Points on a hilly landscape, in no order, each with its height.
A ball rolls from a point to the lowest of its 2 nearest points, and stops where none of them is lower. Distance is the straight distance between rows; heights are no part of it.
j749 (h 4.53): [117 106  88 122 166 127 105 139 132 169  99 139 153 208 129 170  90  84
 155 105 137 149 129 115  93  86  67 159 124 185 125  99 134 150 147 179
  48 167]
j639 (h 5.10): [ 75 133 134 124 158 119 156 125  97  96 174 131 143 135 104  80 147  99
  57 127 134 150  89 148 108  69 132 136 169 104 119 160 149 159 112 168
  73  66]
j183 (h 3.51): [126 157 112 161 140 118  79 143 118 168 162 104 117 113  97 143 107 205
 141 186 100 100 124 111 108  93 103 135 167  95 126 112 132 101 134 175
 115 176]
j501 (h 4.42): [ 99 135 136 165 124  96 130 122 119  79 153 147 119 104 128 128 182 166
 105 136 139 153 161 135 104 160  92 113 150  78 138 133 122 129 120 125
 119 128]
j402 (h 2.57): [157 164 142  75 130  77 151 138 135 147 145 106 123 123  56 109  95 119
 149 127  63 126 128 119 139 124 139 115 129 106 114 114 127 148 172  84
 150 106]
j952 (h 1.89): [122 119  88 138 138 165 123 111 146 113  79 165 127 106 150 110 152 127
 130 147 171  87 104 141 125 108  87 114  97 197 142 133 149 161 135 171
 119 109]
j177 (h 4.05): [115 123  70 164 153 132  83 130 132 172 169  98 153 186 126 146  74 142
 118 126 111 144 134 160  81 135  92 146 151 125 114 145 151 108 123 203
  73 180]
j688 (h 2.28): [127 120 129 112 145 164 182  84 227 143 111 126 140 136 162  91 115  89
 151  75 112 141 116 155 141 124 157 128 152 178 131 119 143 194 129 123
 133  98]
j361 (h 4.08): [ 92 189  83 158 123 101 112 139 160 104 113 131 143 127 173 151 132 141
 138 133 151 156 105 103 123 139 111 120 131 115 133 169  98 105  88 158
 142 104]
j192 (h 2.29): [146 145 100 140 133 166 134  88 147 120  90 143 130 102 148 125 138 164
 167 169 148  68 103 153 153 131 124 121  74 204 169 162 168 114 112 149
 137 111]
j293 (h 7.41): [ 92  98 146 134 106 139 134 138  85  90 111 151 117 101 147 145 178 144
 124 160 152 128  57  92 152 119 161 149  85 143 136 164 126  70 118 123
 171  93]
j222 (h 2.88): [174 106 131 111 136 108  92  97  79  66 123 132 144 120 130  91  68 119
 126  51 129 124 121 121  98  92  83 108 125 157 116 111 123 114 102 131
 116  67]
j34 (h 1.70): [118 123 159  77 126 102 109 126 172 140 131 108 129 131 115 101 102 167
 166 100 109 185 147 134 128 183  92 108 103  98 173  46  97 115 150 128
 166 188]
j571 (h 0.95): [104 135  82 118 170 110 109 107 179  95  58 133 152 155 193 145 126  81
 169  68 140 181 126 120 128 144  79 118 118 161 135 113  94 160  90 146
 126 106]
j248 (h 5.90): [132 128 177 146 123 113 161  94 156 140 178 131 126  93 125 157 130 129
 138 101 104 123 186 160 132 155 161 109 167  89 112 152 115 156 130  76
 147 117]
j88 (h 4.81): [138 138 119 106  93 150 142 148 185 141 116 115 140 135 169 135 100  75
 156 112 156 132 124 132 150 155 183 145 132 167 111 138  93 128 101 115
 159 145]
j14 (h 3.41): [142  77 163 109 122 165 106 102 101  70  80 111 161 126 197 109 114  98
 153  88 153 104  59 111 141 120 164 143  89 216 133 102 140  79  98 107
 160  76]
j770 (h 3.11): [125  88 130 140 130 179 145  78 130  83  78 135 154 103 205  88  97  89
 119  91 139  94  53 139 114 143 151 133  82 186 135 117 119 142 114 129
 158  62]
j208 (h 2.64): [159 157  98 110 160 105 117 107 136  93 138 137 180 136 130  79  77 109
 127  59 125 157 141 117 117 117  79 124 140 170  89 142 120 136  96 141
 111  71]
j570 (h 2.26): [148 146 121 107 131  86  96 219 125 143 111 118 158 176  94 126 115 104
 144 137  82 195  75 133 121  92 145 143 177 124  97 124  87  86 120 123
 138 154]
j294 (h 6.26): [136 145 164 114  93 112 146 128  91 115 162 159  91 101  90 100 132 117
  53 134 128 122 172 123 151 139 147  95 119  82 100 158 110 153 119 101
 148  68]
j719 (h 5.22): [172 167 131 139 151 150 113  64 141 173 105 146 127 104 121 129  70 117
 155 156  74  98 169 140 163 144 125 131  77 122 105  73 154 185 140 121
 163 159]
j291 (h 6.37): [106 177 170 131 125 102 141 158 105 138 135 132  83  82 114 144 124  83
  63 149 112 113 160 110 155 125 184 111 141  34  81 175 116 167 120  92
 151  99]
j115 (h 4.98): [131 131 125 118 122 167 109 130 180 177 124 106 148 151 141 129  81 119
 169 139 126 117 123 154 135 180 168 145 123 159 131 102 106 120 150 170
 138 175]
j481 (h 2.82): [131 107 158 112 134 176 180  78 105  96 132 107 144  99 170  65 111  97
  87 125 141 113  78 179 134 129 180 142 110 173 152 103 135 147 138 156
 132  80]
j595 (h 5.42): [107 103 136 134 106 146 130 133 104  96 202 142 158 149 147 100 121 108
  63 114 145 128 137 177  99 168 140 153 162 105 134 117 115 103 108 135
 118 171]
j778 (h 5.16): [155 121 148 119 130 164 119  88 159 180 115 129 134 138 120 143  75 117
 157 133 100  86 139 149 162 142 162 144  91 148 128  60 133 155 157 133
 156 177]
j432 (h 4.44): [116  66 143 151 126 151 165  96 119  99 136 193 109 138 143 140 170  89
  83 109 173 107 148 141  87 160 101 114 124 136 143 115 169 193 140 122
  81 118]
j887 (h 3.22): [109  82  92 110 118 153 128 187 132 184 156 102 111 191 156 173 180 143
 113 131 160 154 183  91 111 183  95 138 156  94 160 156  96  95 147 140
  83 204]
j76 (h 6.91): [136 163 114 173 107 120  88 151 105 159 138 110 105 121 149 187 126 157
 150 186 151 124 128 102 166 122 156 125 118 101 123 192  97  84 124 115
 134 162]
j405 (h 1.31): [149 101 146 145 114 132  62 191  84 176 109 109 113 175 118 168  95 137
 160 146 141 136 108 113 141  91 134 138 121 149 133  80 107 128 142 149
 113 183]
j251 (h 7.87): [165 181  73 110 154 113 164  98 208 130  89 123 126  97 102  97 136 152
 182 121  93 138 122 137 135 134  95 105 112 166 144 138 139 127 134 104
 142  98]
j336 (h 6.03): [167 132 169 160 101 115 135 117  97 147 190 123 133  99 139 172  81 101
 107 131 120  91 179 164 127 154 186 122 153  74  64 142 123 122 133  95
 165 130]
j875 (h 7.91): [173 176 108  81 149 125 158  92 201 149 138 106 166 111 115 116 124 160
 169  90  93 131 140 147 151 112 127  97 125 181 108 174 138 115 112  92
 135  66]
j862 (h 3.80): [130 113 115 193 125 136  71 119 107 152 166 109 162 138 138 151  83 167
 115 157 130 102  96 159  96  96 119 147 170 137 105 138 153  95 138 190
 102 159]
j333 (h 1.97): [131 122 135  77 144 154 162 108 168 130  81 168 127 136 147  93 102  64
 166  75 115 165 137 153 141 144 134 129 111 154 137  96 123 190 153 126
 131 130]
j350 (h 2.13): [127 180 145  96 145 104 139 116 125  91 124 167 113  93 123  30 135 125
  68 122 116 166 169 142 107 162  93  80 114  97 143 113 124 151  97 144
 167 113]
j860 (h 3.65): [ 73 101 159 154 140  96 145 145 173 160 132 103 107 128 134 184 168 113
 194 132 107 174  88 151 136  78 159 149 204  98 129 134 134 132 134 130
 102 177]
j730 (h 3.88): [128 124 167 158 177 101 137  91 146  93  87  95 125  96 160 122 132 122
 174  79  91 154 109 160 135  69 136  92 159 165 144 120 143 155 124 109
 140  96]
j470 (h 4.13): [154 125 193 111 163  99 129  76 122 104  92  87 104  92 129 141  91  97
 163  51  55 123 148 153 138 104 169  98 144 156 123 111 120 153 134  80
 159  64]
j414 (h 7.24): [176 152 147 140 123 138 160 100  76  89 124  94  70 104  80 124 173 145
 129 160 113  61 129 106 163 112 181 114  74 136 129 126 178 122 158 107
 147  85]
j917 (h 4.27): [109  75 137 166 114 153 184  83 138 106 108 158 111 114 171 113 180 118
  73 115 149  72 130 146 101 151 130  89 105 135 119 158 153 176 139 112
 118  58]
j704 (h 8.01): [183 168 132 118  91 137 141 124 173 141 146 114 142 111 117 180 111 149
 191 146 104  87 166 124 183 158 187 141  96 142 111 189 136 107 113  90
 176 108]
j386 (h 5.11): [165 159 126 107 111 128 104 119  74 108 117 188 124 137 121 100  62  96
  81 107 148 101 132  81 143 129 113 115  96 173  66 135 114 147 128 123
 149  61]
j146 (h 3.10): [111  71 153 114 120 153 176 102 194 141 149  83 136 118 142 122 206 137
 180 114 101 132 132 169 145 135 190 153 160 139 164 141 160  99 121  95
 136 134]
j634 (h 3.72): [ 82 114  96 132 135 156 131 151 191 154 103 104 115 169 163 163 191 121
 154 132 159 178 124 118 149 145 160 147 151 111 152 174 114  54 103 140
 109 178]
j579 (h 3.01): [168  55 173 139 140 129 157  92  88 111 175 138 136 122  71 104 122 176
  92 134  96 117 145 171  92 121  81 118 138 109 128  64 167 147 143 132
  96 152]
j668 (h 7.81): [144 167  84 121 188 118 156 103 171 130  70 128  86  80  91 112 163 157
 183 148  90 107 142 115 154 115  98 100  97 131 147  91 150 176 166 108
 138 121]
j454 (h 2.58): [151 151 118  86 124 104 118 184 112 119 133  94 174 136 101  71 106 121
 134 123 133 185  59 131 129  96 140 146 140 176 115 129  97  83  92 138
 130 116]
j158 (h 2.87): [140 138 118 140 136 134  84 166 126 222 140 152 129 171  97 150 106 116
  95 158 107 115 139 100 102 133 108 135 151  92 102 132 108 123 163 121
 114 198]
j867 (h 0.97): [104 109 126 124 113  94 114 186  80  91  89 162 110 175 129 184 160  84
 136 113 168 144 110  75 129  78 120 127 122 158 114 132 122 120 124 104
  91  86]
j978 (h 3.44): [110 151 136  69 171 126 146 125 119  82  54 131  76  94 123  75 128  80
 134 113 122 142  82 117 160  72 149 114  91 171 162 114 121 156 143 130
 135  92]
j812 (h 4.65): [117 155  95  93 102 162 152 173 155 122 124 159 129 124 149 115 120  73
 116 136 168 120 127  99 144 180 170 152 142 141 122 173  85 141 112 122
 139 154]
j617 (h 0.24): [ 73  94 114 100 107 108 159 181 120  97  99 135 153 180 135 146 179  72
 118 107 174 165  99 100 135 113 130 167 136 141 132 136 136 115 118 127
 108 108]
j84 (h 4.12): [116  70 121 190 108 143 167  68 116  88 149 131 152 118 169 111 152 137
  90 121 154  86 104 142  83 133 122 125 138 144 105 162 157 127 116 122
 112  61]
j100 (h 2.85): [118 166 135  60 153 104 174  94 189 153 150 118 124 105  54  98 115 109
 122 103  91 140 137 134 122 124 147 116 129 103 102 132 135 182 173  93
 131  79]
j498 (h 1.28): [144 105 144  97  99 149 121 121 186 152 141  98 143 161 121 109 116 211
 154 116 105 158 167 133  99 215  96 103 115 126 154  93 111 108 133 128
 136 195]
j426 (h 7.74): [147 150  88 116 150 145 133 108 187 181  99 138 118 106  72 142 143 160
 156 168  95  88 141 101 122 136  83 147 119 134 154  99 165 172 175 138
 117 162]
j140 (h 1.53): [ 90 125 100  97 187 137 122 103 175 109  77 175 129 151 168  84 105  58
 143  93 138 187 125 141 118 141  78 128 117 178 140  94 116 169 124 160
 114 151]
j79 (h 2.49): [147 173  91 166 134 134  61 150  90 200 147 152 138 163 104 188  73 101
 118 138 127 114 138  73 126 120 119 132 132 103  72 142 126 156 130 125
 124 161]
j245 (h 3.91): [ 99  85 133 189 136 118 135  75 125 106 129 116 153 123 200 143 139 118
 139 114 145 113  66 165 110 106 110 145 147 155 124 152 159 139 124 149
 129 101]
j460 (h 1.84): [127 150 123  88 115 132 144 123 118 104 147 195 130 113 130  45 109 102
  51 145 145 162 162 119 101 173 116 129 101 116 122 100 109 131  91 151
 165 175]
j744 (h 4.64): [ 71  59 162 129 136 128 157 129 103 101 117 150  94 129 162 147 205 111
 102 125 178 154 131 137 111 136 113 134 153 102 169  86 135 170 137 129
  98 158]
j412 (h 1.63): [114 122 119 116 141 100 101 151  96 131 100 193 111 176 112 174 140  60
 122  87 139 158 154  75 126  96  89 125 142 118  93 110 122 181 146 103
  77 122]
j31 (h 7.49): [134  98 167  95  72 151 155 167  71  98 115 133 125 144 129 143 171 111
 132 143 178 131  99 116 162 134 192 138 117 145 149 143 103  81 119  88
 136 123]
j491 (h 7.32): [126 132 148 142 117 134 144 112  71  95  95 136  88  90 133 106 154 149
 117 176 145  82  91 103 156 124 168 145  78 116 147 133 144 125 140 129
 167 102]
j848 (h 1.96): [111 120 139 165 161 123  61 170 104 153 101 108 119 161 143 167  90  84
 143 160 133 139  68 129 147  77 159 140 136 133 127 100 116 123 143 163
 115 158]
j133 (h 7.42): [128 182 113 112 134 153 132 165 103 127  77 160  72  72 109 110 116 115
 115 186 129  89 115  86 177 118 153 160  88 101 136 115 141 162 141 142
 172 137]
j411 (h 3.13): [110 136 139  81 132 121 120 151 105  62  51 128 116 100 178 109 128 108
 154  93 133 175 101  91 163 105 140 109 102 170 138 114  95 140 107 127
 148  93]
j464 (h 1.49): [128 112  85 132 128 141 112 111 110  83  80 150 139 123 132 110 166 143
 118 141 171 107 115  89  85 128  59 126  72 176 148 111 107 124 117 178
 109 117]
j703 (h 5.58): [120  93 184 153 108 121  90 116 101 121 197 105 133 142 160 138  99 110
 115  95 134 156 161 192 136 189 149 127 164  93 130  86 108 108 101 125
 162 191]
j328 (h 4.29): [111 126  50 133 149 141  64 148 139 193 128 117 156 198 141 143  89 122
 143 145 126 136 134 105 100 112  91 158 134 169 137 134 151 138 130 192
  91 170]
j647 (h 7.64): [125 105 170 126 116 133 106 208 118 147 112 116 133 196 134 182 163 107
 145 128 140 158 115 121 143 100 171 147 155  98 152 132  85  92 147  68
 113 174]
j697 (h 1.05): [140 164  71 123 103 136  84 146 107 108 100 166 135 129 119  95 109 146
 116 180 172 122 120  79 121 155  75 137  84 155 146 112 116 120 119 196
 130 143]
j9 (h 7.63): [121 171 107 101 155 146 110 111 191 206 108  90  92 128 109 158 104 146
 128 173  91  77 147  84 160 155 114 143 109  77 136 103 158 127 174 122
 148 180]
j461 (h 5.08): [194 171 136 157 133 138 151  62 136 156 144 120 139  86 106 136  79 124
 123 137  80  75 194 163 139 161 133 119  86  94  85  84 167 171 153 104
 158 116]
j752 (h 7.52): [120 195 112 107 150 143 102 165 131 188  96 145  93 105 104 146 130 139
 121 196 116 102 132  85 167 148 138 144 111  70 149  79 136 146 141 132
 148 190]
j535 (h 1.42): [143 117 143 117 136 103 132 131 141 120 156  79 170 134  95 103  69 146
 161 123  69 153  90 174 104  85 128 137 157 130  91  83 138  84 131 164
 129 145]
j772 (h 7.96): [179 181 121  98 111 126 151 106 177 147 148 119 130 103 100 130 138 129
 149 125 123 136 167 135 161 139 180 103 115 153 108 206 133 118 103  85
 139  53]
j993 (h 4.28): [120 182 103 145 121 102 136 130 160 107 122 143 118 119 152 132 158 159
 119 127 141 167 176 105  99 181  87  82 160  87 146 156 101 124  85 143
 129 125]
j418 (h 3.92): [164 107 151 135  92 104  84 135  96 112 144  89 175 145 138 128 127 186
 158 112 152 120 133 110 133 113  84 118 126 175 126 122 110  65 100 127
 123 115]
j256 (h 3.49): [ 92  73 102 123 122 154 136 140 176 166 124  95  98 158 176 173 194 145
 147 106 160 170 160 128 121 185 135 150 153 100 160 150 103 100 142 126
 102 168]
j419 (h 4.80): [147 139 131 181 103 116 130  85 127  99 168 100 139  71 152 126 116 167
 113 167 133  75 145 177 103 155 139 123 132 106 113 166 150 113 129 154
 169 107]
j850 (h 2.40): [133 104 172 169 158 129  97 102  80 126 124 142 106 130 142 166 113 114
 124 121 142 136 136 134 130  99  88 103 125 129 104  72 139 163 155 129
 112 145]
j201 (h 4.97): [ 72 165  96 135 138 128 151 130 111 106 123 166 116 121 118  85 130  78
  50 157 133 140  68 113 109  89 138 147 145 104  98 181 145 154 120 178
 113  62]
j134 (h 2.93): [118  78 120  90 111 156 135 162 115 177 147 149 115 163  79 141 175 184
 111 153 150 136 164  84  95 168 100 151 143  99 167 119 111 116 156 121
  83 203]
j444 (h 6.52): [ 82 135 173 132 140 117 125 140  80 135  99 175  68 101 129 144 146  82
  81 145 115 130 141 106 153 108 157 125 138  55 107  97 130 185 130 115
 144 145]
j219 (h 0.91): [141 100 179 111 122 129 168 113 106  98 166  57 129 113 104 107 108 154
 147 108  55 127 112 194 108 123 154 125 121 112 127  61 146 111 139 152
 148 142]
j500 (h 1.52): [135 163 107  95 118 139 125 162 145 136 128 168 128 126  91  71 100 131
  99 163 145 157 134 106 111 157 106 143 112 105 142  82 114 141 122 177
 137 200]
j558 (h 4.49): [140 107 153 141 137 152 136  65 107  91 121 138 139 130 169 115 118  91
  83  26 145 108 149 161 117 128 129  60 115 179 122 142 135 155 116  84
 116  30]
j246 (h 6.16): [149 119 160 136  69 145 130 138  58 114 165 145 108 119 118 151  99 124
  82 141 168  83 147 112 129 151 167 121 137  95  92 166 102 126 130  84
 159  96]
j270 (h 5.20): [ 98 127 132 147 124 111 154 152 119 113 175 105 164 129 113  98 143 143
 115 137 120 135  95 138 117  73 146 132 170 117 110 179 138 102 106 150
 101  78]
j840 (h 3.84): [117 191  70 143 127  90  91 188 125 138 119 117 140 131 121 141 106 150
 134 182 140 166  72  98 115 107  86 134 139 102 137 156 109  77  98 164
 112 139]
j754 (h 4.61): [109 119 115 191 147 143 116  87 146 135 142 127 115  77 139 117 145 172
 106 156 139 104 151 155 105 140  99 116 146  91 141 139 155 147 135 178
 116 147]
j288 (h 4.33): [150 117 167 120 132 142 129  68 138  95 125 117 128 123 172 126  99  88
 155  22  96 128 159 163 144 145 145  60 130 161 116 128 106 160 128  65
 144  79]
j896 (h 5.75): [111 102 188 156 102 123 123 126 131 137 182  96 118 150 159 184 133 123
 162  82 126 136 168 152 154 198 158 106 162  95 140 139  83 119 121  80
 161 161]
j260 (h 7.98): [ 99 117 128  81 144 133 187 157 147 124 143 114 102  98  70  94 164 152
 105 141  97 146 116 149 111 135 134 149 152  86 163  96 129 136 152 150
 122 168]
j227 (h 6.67): [ 77 149 136 177 140 100  82 123  86 134  90 158  86 104 141 178 120 125
  93 173 155 126 119  76 139 123 112 115 107  61  97 124 119 163 137 131
 152 124]
j181 (h 2.84): [160 107 163 134 137 145 180 106 172 118 154  86 151 107 119 103 202 180
 196 123 106 128 141 185 166 132 156 117 104 153 177 161 170  84 102  83
 119  77]
j2 (h 1.87): [156 103 159 144 122 142  65 126  54 167 141 137 121 163 112 157  79 125
 111 135 150 122 139 126 143 115 129 128  93 119 112  67 119 136 142 133
 123 191]
j679 (h 1.54): [ 89 123 101 170 169  87 126  74 160  99  88 139 140 141 199 146 143 109
 139  68 117 160 156 142  97 145  53  93 108 130 133 123 137 160  94 128
 118  88]
j383 (h 4.95): [132 171 118 107 121 142 125 107 137  98 110 183 130 103 146  69  56  62
  75 135 138 143 126 117 152 140 150 121  81 138 101 140 101 164 124 157
 178  82]
j200 (h 1.95): [108  88 111 172 151  87 118  90 114 102  93 154 123 144 157 155 160 123
 115  58 127 133 157 113  81 107  37 108  93 127 109 147 134 131 105 120
 105  52]
j226 (h 1.94): [142  99 137 167 117 159  92 134  69 186  98 102 115 136 127 183 137 186
 144 166 140  80 128 100 140  68 114 134 116 164 144 110 145 114 147 156
 117 158]
j120 (h 4.94): [186 172 127 164 120 106 137  79 142 121 162  84 138  53 112 104  83 164
 124 148  90  82 194 185 107 172 137 112 106 111 116 124 168 149 122 131
 172 103]
j438 (h 6.80): [ 91 142 122 194 124 115  82 138 113 140 119 126  92 101 167 190 141 144
 136 188 144 104 132  98 134  96 135 113 129  59 116 171 120 132 126 126
 134 134]
j249 (h 2.34): [156  71 122 143 103 166  98 139  81 137 142 115 136 156  88 145 145 208
 144 171 167  90 134 117 125  99  96 147 109 176 161 112 163  92 151 156
  79 146]
j113 (h 2.59): [145 122 113 141 122 157 142 101 158 101 129 125 159  97 149 117 179 173
 157 130 147  90 131 156 155 138 140 107 102 177 170 188 174 101  87 114
 140  83]
j665 (h 5.26): [202 179 110 109  87 128 101 131  80 127 114 161 113 113  93 124  72 136
 118 160 157  61 158  84 145 153 128 131  91 158 107 129 129 136 134 134
 171 108]
j487 (h 7.92): [ 97 134 107  66 123 116 173 175 190 166 149 103 112 107 101 110 142 139
 108 168  87 110 119 137 122 155 147 146 150  63 129 127 136 105 188 122
 137 182]
j494 (h 7.16): [179 143 125 132 149 122 173 102 110 114 142 106  82 108  64 127 192 173
 122 166 102  66 174 122 137  74 110 108 104 139 116 153 186 151 145 106
 126  97]
j302 (h 2.39): [149 129 123 151 119 107 119  95 110 142 170 205 141 159 107 130 105 120
  80  97 133 138 191 129  97 114  74 107 134 115  83 129 156 161 126 106
  95 118]
j954 (h 3.09): [106 162 114 115 174 123 179  97 198 154 138 124 103  81  97 130 145 126
 125 128  87 145 132 137 126  91 154 113 147 116 132 177 151 185 149 103
 109  95]
j258 (h 5.09): [ 52 104 153 142 118 120 100 175  85  88 134  98 122 155 172 136 153 112
 111 125 166 174  89 132 119 149 141 142 132  80 164  95  91  95 116 146
 157 176]
j605 (h 8.04): [107 118 165  95 155 127 177 119  89 108 128  97  77  93  92  94 174 130
 119 126  75 137 147 138 141 136 158 122 109  93 160  85 140 164 157 100
 149 137]
j428 (h 5.25): [ 76  86 130 153 101 148 103 148  97  89 133  98 138 163 163 133 182 146
 100 144 187 132 103 123  88 159 118 162 106 113 162 122  96  90 104 170
 134 157]
j994 (h 7.57): [147 112 161  94  94 137 128 202 124 134 104 120 139 168 129 158 145 114
 173 115 134 164  84 125 169 108 189 146 135 150 131 139 100  72 121  51
 142 140]
j122 (h 2.68): [154 139  87 166 117 112  80 120  78 151 159 170 143 169 125 181  84 145
 119 120 160 102 182 106 102 130  73 121 131 131  96 152 134 141 129 129
  93 111]
j506 (h 2.77): [132  68 158 137 148 132 139 108 113 133 139 143 136 135 108 114 119 133
 127  95 104 137 133 155 116 103  90 128 144 141 127  48 151 158 150 125
 103 158]
j762 (h 3.18): [123 150 128 137 153 115  67 151 152 213 143 114 124 131  83 137  77 149
 108 159  98 157 134 118 122 125  89 120 150  50 113 102 125 118 143 145
 121 218]
j221 (h 3.34): [103 143 111 142 164  85 166 141 180 155 139 125 104 104 110 153 152 131
 159 137  81 168  96 122 137  58 155 115 185 101 104 169 142 141 141 108
 105 117]
j159 (h 7.09): [195 162 110 149 104 112 127 122 109 122 145 130 100  93  70 150 147 219
 153 170 108  69 171  88 137 116 101 104 102 122 115 161 166 108 120  94
 124  95]
j29 (h 4.31): [166 163  73 140  77 150  93 173 116 139 157 144 173 177 122 150  92 129
 124 145 162  98 130  90 130 153 128 162 136 176 131 186 108  82  95 129
 115 144]
j658 (h 3.69): [152  72 147 129 115 133 102 115  92  91 130  92 194 139 182 116 121 163
 154  90 155  96  82 120 133 102 128 148 105 193 109 102 129  69 101 111
 129  96]
j45 (h 7.75): [ 96  98 136 139 136 134 143 197 130 170 131 132  98 133 120 169 182 106
 123 162 133 113 118 107 162 104 176 153 165  83 140 171 103  95 166 108
  95 185]
j274 (h 0.43): [153 103 152 104 106 138 167 100 122 111 165  65 143 124 108 107 127 194
 157 103  95  99 153 204 100 156 129 130 123 163 139  83 139  89 120 123
 145 132]
j918 (h 7.83): [101 133 111 116 152 135 167 172 182 194 135 105 106 124 128 141 162 134
 140 186 112 109 120 120 159 134 147 141 169  69 119 192 117  67 193 107
 104 192]
j189 (h 1.85): [125 144 140 130 170  76 112 161 129 133 147 120 161 123  90 106  86 103
 127 133  65 186  88 155 109  46 152 151 182 121  82 104 117 134 128 152
 121 135]
j49 (h 5.32): [115 108 125 119 106 135 157 177 115 109 172 109 156 139 110  94 134 111
  86 119 143 132 109 153  97 133 160 166 189 118 131 154 111  86 113 132
 127 145]
j804 (h 4.86): [ 64  93 181 126 111 143 130 140 116  87 134 124  93 103 184 133 171 115
 105 136 154 151 124 151 134 173 162 130 147  80 159 103  95 152 121 118
 157 176]
j989 (h 2.65): [123  68 135 140 115 161 119 143  84 132 156 125 107 150 101 161 194 197
 129 157 182 123 162 123 106 144  93 143 132 141 185  99 147 120 147 161
  73 170]
j727 (h 4.07): [114 156  77 153 122  96  88 197  76 109 116 150 143 163  95 132 122 111
  85 154 139 126  62 102 114  91 114 163 134 119 100 165 116  98 110 152
 123 117]
j610 (h 4.14): [158 139 104 155  67 119  93 136 108 119 149 127 176 163 136 159 118 154
 130 123 171 102 106 103 141 111 107 145  98 166 119 191 122  60  87 112
 136  91]
j788 (h 0.88): [155 123 133  97  91 118 145 124 156 108 159 104 138 126  81  97 134 232
 166 137 107 129 141 153  90 178  88 129 136 144 168  89 120  64 132 139
 131 157]
j814 (h 7.02): [157 168 106 140  90 113 115 139 135 152 137 115 115 105 105 176 144 209
 190 179 129 128 152 107 155 116 129 127 104 119 152 141 139  85 128 105
 123 139]
j40 (h 4.48): [133 158  63  98  95 158 111 161 129 141 145 180 150 168 136 127  96  95
 106 120 203  86 160  77 116 201 124 155 121 153 122 172 106 112 113 139
 119 148]
j566 (h 2.16): [130 149 139  66 119  82 151 128 152 132 125 106 126 126  81 137 104 144
 154 135  71 161 147 115 160 158 125 115 109  82 160  60 117 134 153  96
 178 160]
j999 (h 4.24): [108 119  89 159  93  96 102 184  62 117 147 152 156 197 104 142 125 110
  80 130 179 119  99 125  94  90 109 160 156  97 114 170 121  79 114 117
  80 113]
j757 (h 2.83): [152 171 130  65 118 129 133 167 129  93 109 109 145 110 132  77 132 133
 154 117 132 154 110 108 157 123 138 126 104 179 135 150 104  89 104 124
 145  87]
j544 (h 2.38): [134 166 119  88 180 113 152  89 148  94 126 147 145  96 106  43  99  96
 116  77 102 187 148 145  97 138  85  83 121 126 131 120 104 155 110 137
 133 105]
j197 (h 3.64): [ 92  84 149 153 149 110 150 100 151 102 105  96 149 134 182 134 176 106
 163  76 125 168  97 147 122  75 137 134 172 151 144 125 152 139 112 138
  99 104]
j16 (h 2.56): [127 106 164  81 148 172 185 101 164 124 114  97 143 108 168  52 138 106
 127  83 121 122 109 191 124 142 172 125 127 182 178 100 131 158 118 115
 105  80]
j394 (h 2.08): [148 116 121 122 143 108 114 108 165 167 140 204 130 160 112 148 119  96
 128  88 102 164 166  99 128 116  84 114 141 121  94 115 137 185 152 107
  91 121]
j716 (h 4.82): [108 165 103 131 113 132 135 153 129 115 120 170 124 119 155 106 103  60
  68 144 148 122  98 125 139 149 167 132 129 116 105 171 103 162 123 155
 159 107]
j988 (h 3.35): [104  65 172 135 135 129 168 131 171 152 135  84 140 144 139 145 184 116
 186 125 102 140  79 154 143  87 177 161 190 134 146 140 163 116 122 113
 105 134]

Call two points neighbours if one is among the 2 nearest of the other. Go from one point of each pair to the other, from neighbour to neighbour, staying as low as possible. Name the highest point that can't be avoided.
j405 / j697: j860
j405 / j274: j579
j617 / j79: j122

Where does a ball stop that starts at each point below?
j749: j79
j40: j571
j719: j840
j258: j197
j251: j812
j328: j79
j76: j812
j487: j812
j336: j812
